Each row is a point on a tangle of strands that fork, close into loops and nearly touch. The rows are in no order.
(in the rows, 128 means zero)
Two points are linked if the straight distance between their rows is under 103. Some points are linked to none.
J807: [111  98 222 138 122 152 159 136 147 161 150 116  96 134 139 112 157 112
  87 175 129 124 175]
J321: [130 139  94 118  83 148 121 118 118 126 151 155 103 111 129 144  77  73
 171  93  81 148  75]
J762: [135 150 119 123 158 126 109 142 157 111 114 111 147 128 120 125 154 149
  77 153 169  79 132]
J794: [153  90 182 137 143 182 144 121 141 134 131 147 100 113 127 116 193  93
  75 144 127 187 103]
J771: [120 140 134 124 150 132 132 151 124 104 129 145 111 120 138 164 131 102
  79 124 124 148 131]
J581: [132 111 122 119  94 177 139 109 106 129 153 113 121  98 122 151  86  69
 140 102  86 143  97]
J130: [124 165  57 148 127  26 129 161 146 150 116 173 125 129  51 132 111 168
 208  98 127 128 117]
J106: [144 131  81  93 115 184 104  90 110  86 136 135 133  96 153 124 154 124
 114 114  97 112  88]
J410: [155 110 105 128  98 193 133  53  91 107 147 110 151 113 141  94 126 125
 181 114  94 135 100]
J706: [137 105 169 156 159 128 126 142 159 111  87 109 144 160 147 159 163 120
  96 199 172 126 125]
J432: [172  75 160 140 115 179  86 125 186 147 120 120 149 177 183  50 196 156
  98 221 161  89 127]
J899: [118 137  95 161 107  69 129 129 108 130 103 126 124 124 104 170  61 123
 189  91 139 139 116]
J434: [125  93 171 166 154 127 110 169 191 137 115 121 123 174 151  90 172 163
  96 217 202 103 158]
J505: [121 145 118 154 169 107 111 143 135 107 106 142 107 130 117 134 118 163
 123 116 173 139 147]
J812: [ 96 116 178 149 138 100 153 203 159 117 130 114 118 145 141 166 172 109
  46 179 149 129 156]
J74: [103 153 133 103 139 130 112 129 139 144 155 158  83  95 134 117 122 134
  93 107 108 104 135]
J161: [110 151 111 112 112 105 105  85 125 156 134 151 107 121 132  93 107 141
 199 108  78 102 123]
J509: [118 155  93 141 156  53 122 115 101 132 104 148 132 125 121 126 129 194
 218 109 147 127 140]
J994: [112 132  73 133  98 115 120 106  96  97 112 128 126 117 155 120 108 124
 209  97  81 160  82]
J25: [118 122 143 136 128 127 146 176 146  97 131  83 149 126 121 167 146  87
  40 180 137 117 127]
J589: [110 184  98  90 158  92 109 160 129 128 160 174 102 118 130 149 125 115
  82  86  96 104 130]
J298: [132 145 131 122 140  94 140 122 109 138 108  93 173 120 106 176 123 147
 151 132 168  89 148]
J614: [110 169  52 148  86  51 106 122 138 123 132 152 120 114 100 106  93 134
 212 112 107 108  78]
J586: [159  85 143 136 111 221 145  77 113 101 132  88 155 125 129 112 142 101
 126 156 122 149 107]
J288: [130 114 145  82 141 172 141 108 121 120 128  99 157 124 141 132 159 133
 119 153 117 103 132]
J176: [123 141  82 159  65  54 119 152 119 157 121 134 135 140  91 180  56  98
 180  80 113 124  91]
J145: [145 162  73 154  82  23 141 173 127 177 123 146 147 128  49 197  79 111
 173  89 133 123 110]
J112: [121 132  73 124  85 122 135 116  92 117 135 108 165 115 111 173  70 106
 171  98 108 100  91]
J185: [149  78 189 106 124 176 154  94 109 163 141 104 160 159 159  84 152 126
 146 150 108 159 157]
J808: [148  92 159 161 137 166 116 103 144 100  91 104 150 156 153 105 157 131
 124 185 168 132 119]
J183: [138  90 163 129 139 145 139  94 103 139 113 109 165 160 172  91 130 164
 180 143 134 154 162]
J107: [123 144 104 173 134 103  96  88 125 112 118 138  97 127 138  81  91 168
 188  99 147 131 137]
J664: [123 141 123 132  88  94 124 114 127 157 120 164  94 120 123 152  80  85
 185  95  80 140  99]
J907: [108 125 143 124 168 132 111 158 155 103 121 164  87 137 151 136 166 138
  67 125 147 148 142]
J648: [152 104 195 145 114 163 131 104 125 149 145  90 190 194 151  68 123 134
 139 183 154  91 186]
J553: [120 154 140 131 153  82 150 180 119 109 128 114 157 124 106 192 129 104
  52 146 157 111 137]
J914: [125 171  91 167 126  36 141 181 120 148 130 162 118 131  61 197  76 110
 130  74 160 130 127]
J478: [111 104 159 143  89  97 144 112 113 176 114 131 101 138 124 157  66  95
 173  89  89 158 139]
J721: [166 123 147 113 139 172  80 121 167 105 107 160 116 132 168 118 222 136
  49 167 146  98 113]
J187: [135  95 177 127 119 171 115 147 181 138 142 104 118 137 156  86 185 122
  62 202 142  92 141]
J22: [137 122 159 146 138  95 144 110 117 163 110  94 174 151 106 130 106 163
 162 131 170 100 176]
J21: [125 151  77  88 110 130 143 145 101 100 148 108 162 120 125 189  96  95
 129 108  91  94  98]
J146: [124 125 138 108 132 128 143 112 103 124 109 108 154 119 135 155 113 128
 142 126 128 121 125]
J798: [ 86 120 178 156 144  91 161 189 156 141 123 111 103 142 118 158 151 144
  75 148 181 115 191]
J893: [141 115 150 101 150 160 138  97 111 118 125 152 111 106 151 135 157 117
 139 114 105 174 108]
J912: [140 163  75 150 172  99  97 128 124  81  94 146 134 110 122 117 138 194
 128 114 190 122 124]
J421: [122 134 123 118 130 121 156 146 105 117 121 140 106 120 140 171  91  77
 111  91 111 179 114]
J703: [ 84 124 132 158 152  84 160 200 135 122 125 125  95 144  98 166 111 132
  79 107 162 149 177]
J911: [157 100 109 115 105 213 139  98 110 100 154 112 133 101 114 120 128  86
 119 116 100 169  73]
J377: [138 164  61 112 133 105 121 149 106  92 133 177 121 131 167 151 115 103
 144  84  78 181  78]
J320: [102 112 170 140 105 110 155 151 120 148 133  80 142 124 108 163  95 109
  91 133 133 119 161]
J38: [149 119 137 136 142 175 108  89 134 105 107 147  95 112 155 105 154 135
 105 120 136 157 106]
J756: [139 126 122 158 101 149 115  62  93 115 134 111 134 128 134  82  83 123
 191 104 106 124 127]
J564: [146 113 156 126 123 188  80 105 167 125 118 129 110 133 157  75 182 147
  72 166 154  94 122]
J903: [169 104 142 115 125 202  95 121 153 106 122 149 119 110 137 117 218  96
  45 168 117 130  93]
J519: [137 156  74 143 134 112 104  95 109  95 113 113 154 100 112 116 115 177
 163 119 163  96 115]
J448: [126 110 123 128 160 137 121 116 131 125  99 115 143 152 169  76 147 200
 159 136 162 141 152]
J485: [146 104 166  84 137 189 152 107 120 129 139 124 155 111 132 153 194  95
  95 166 105 129 106]
J290: [106 114 190 139 127 124 133 109 123 169 137 133  96 144 131 109  90 120
 146 115 122 133 189]
J925: [126 178  57 111 135  99 135 176 111  99 151 120 163 116  93 177  89 112
 105  97 129 106 106]
J53: [142 143 102  72 137 162 145 150 108 111 161 163 119 104 141 151 146  82
  77  99  62 155  97]
J414: [142  96 157  91 121 188 156  82  98 160 155 124 142 125 128  88 138 117
 165 115  79 160 131]
J368: [166  75 181 152 118 198 134  84 137 118 121  90 173 152 140 101 169  99
 125 200 137 123 120]
J748: [106 166 112 117 132  95 109 111 138 151 137 135 108 123 104 113  88 155
 162 108 120  87 145]
J676: [116  93 191 142 104 155 161 129 131 141 138  84 139 133 126 130 121  95
  91 157 119 144 156]
J520: [114 147  83 106 117  70 135 169 117 126 124 177 116 142 147 174  98  84
 167  84  65 173  84]
J668: [116 123 120  88 121 156 122  90 117 156 153 119 125 122 136  97 119 133
 167 113  72 117 132]
J268: [102 142 191 112 138 152 139 131 141 156 154 129  83 104 136 121 134 112
  83 137 120 117 160]
J983: [136 141 117 145 129 144  81  83 133 115 118 141 104 111 151  61 129 181
 139 115 155 111 139]
J179: [145 107 156  88 134 177 123 102 146 154 143 107 169 167 178  53 156 181
 130 169 149  90 161]
J545: [123 154  73 112 128 115 108 119 113  97 122 142 123 111 143 133 113 135
 155  95 100 138  90]
J995: [163 111 142 124 146 178 143 143 125  89 134 144 127 114 134 144 176  78
  61 140 117 184  77]
J726: [109 137  80 148 116  30 140 129 122 156 105 148 133 143  89 118 110 176
 230 117 118 129 138]
J749: [138 144  69  92 138 156  96 138 127  91 135 141 130 105 149 119 146 140
  70 104 109 129  96]
J450: [115 161 115 153 159  56 152 188 128 144 122 155 117 129  64 176 106 148
 107  90 166 127 170]
J778: [148 137 107  88 148 173 118 144 127  96 144 159 130 118 147 133 181 105
  43 122  92 156  99]
J705: [157  89 152  78 146 198 154  92 108 131 144 134 144 102 123 121 199 108
 124 137 101 180  92]
J852: [134 116  82 121 111 173 125  77  94  77 123  95 159 109 155 131 139 146
 163 131 109 116  94]
J129: [156 125 137 121 123 191  83  65 125 109 109 134 115 110 158  71 166 157
 107 129 143 109 117]
J442: [135 126 148 119 107 162 159 148 105 127 164 129 117 103 124 189 103  43
  97  99 106 165  96]
J264: [109 121 139 121 163 120 125 145 150 131 113 124 117 149 138 103 142 185
 126 142 183 131 170]
J961: [105 144  73 151  74  59 114 104 119 122 122 166 126 133 146 120 102 119
 231 120  88 139  66]
J612: [ 86 146 136 135 131  73 146 170 130 150 142 170  75 130 113 178  88 108
 117  87 113 140 159]
J487: [ 81 129 144 145 121  65 140 132 132 175 121 152  78 147 105 144  81 126
 172  93 107 134 165]
J870: [123 105 170 127 141 163 123 170 161 112 125 142  87 131 153 114 198 116
  49 160 129 170 130]
J460: [140 165  70 152 143  64 132 177 139 150 115 129 126 110  40 128 105 173
 171 101 151 132 146]
J549: [123 168  83 129 122  78 136 158 124 144 136 111 157 110  63 168  73 132
 138 106 147  86 134]
J310: [128 116 186 154 131 132 135 118 135 152 132  82 152 163 120  97 102 152
 122 161 178 105 194]
J777: [ 99 112 173 116 131 138 150 133 124 166 146 145  72 116 128 126 118 101
 123 105  94 160 163]
J471: [146  97 173 136 134 153 113 131 175 149 129 107 146 184 167  55 162 175
 112 197 186  90 171]
J474: [145 167  77 146 140  92 125 128 121 131 124 114 161 107  64 102 114 191
 189 118 168  99 136]
J349: [109  92 173 151 128 142 122 172 182 133 130  80 126 156 149  93 154 138
  71 199 162 122 164]
J916: [122 167  77 135 142  69 123 146 116 118 117 158 123 124 110 161  95 131
 165  87 124 128 108]
J562: [108 149 143 141 128  91 129 144 128 154 135 106 119 118  86 145  73 127
 128 107 144 100 152]
J709: [115 119 137  79 139 154 137 120 134 151 138  83 158 140 150  91 138 166
 133 151 126  96 164]

A tip is a point with one link. Name the tips that can be reached along the links from each point below, in the order of the rows.
J912 => J509, J589, J112, J290
J994 => J614, J553, J520
J852 => J706, J756, J53, J612
J983 => J432, J107, J648, J903

A piece is two or more points that can be reached from each other along the links. Count, over all rows, the pieces, the separate loops (a circle has one, a figure eight two, a Y none), the forks (points with three links) and the tips (points with one).
pieces => 4
loops => 1
forks => 9
tips => 15
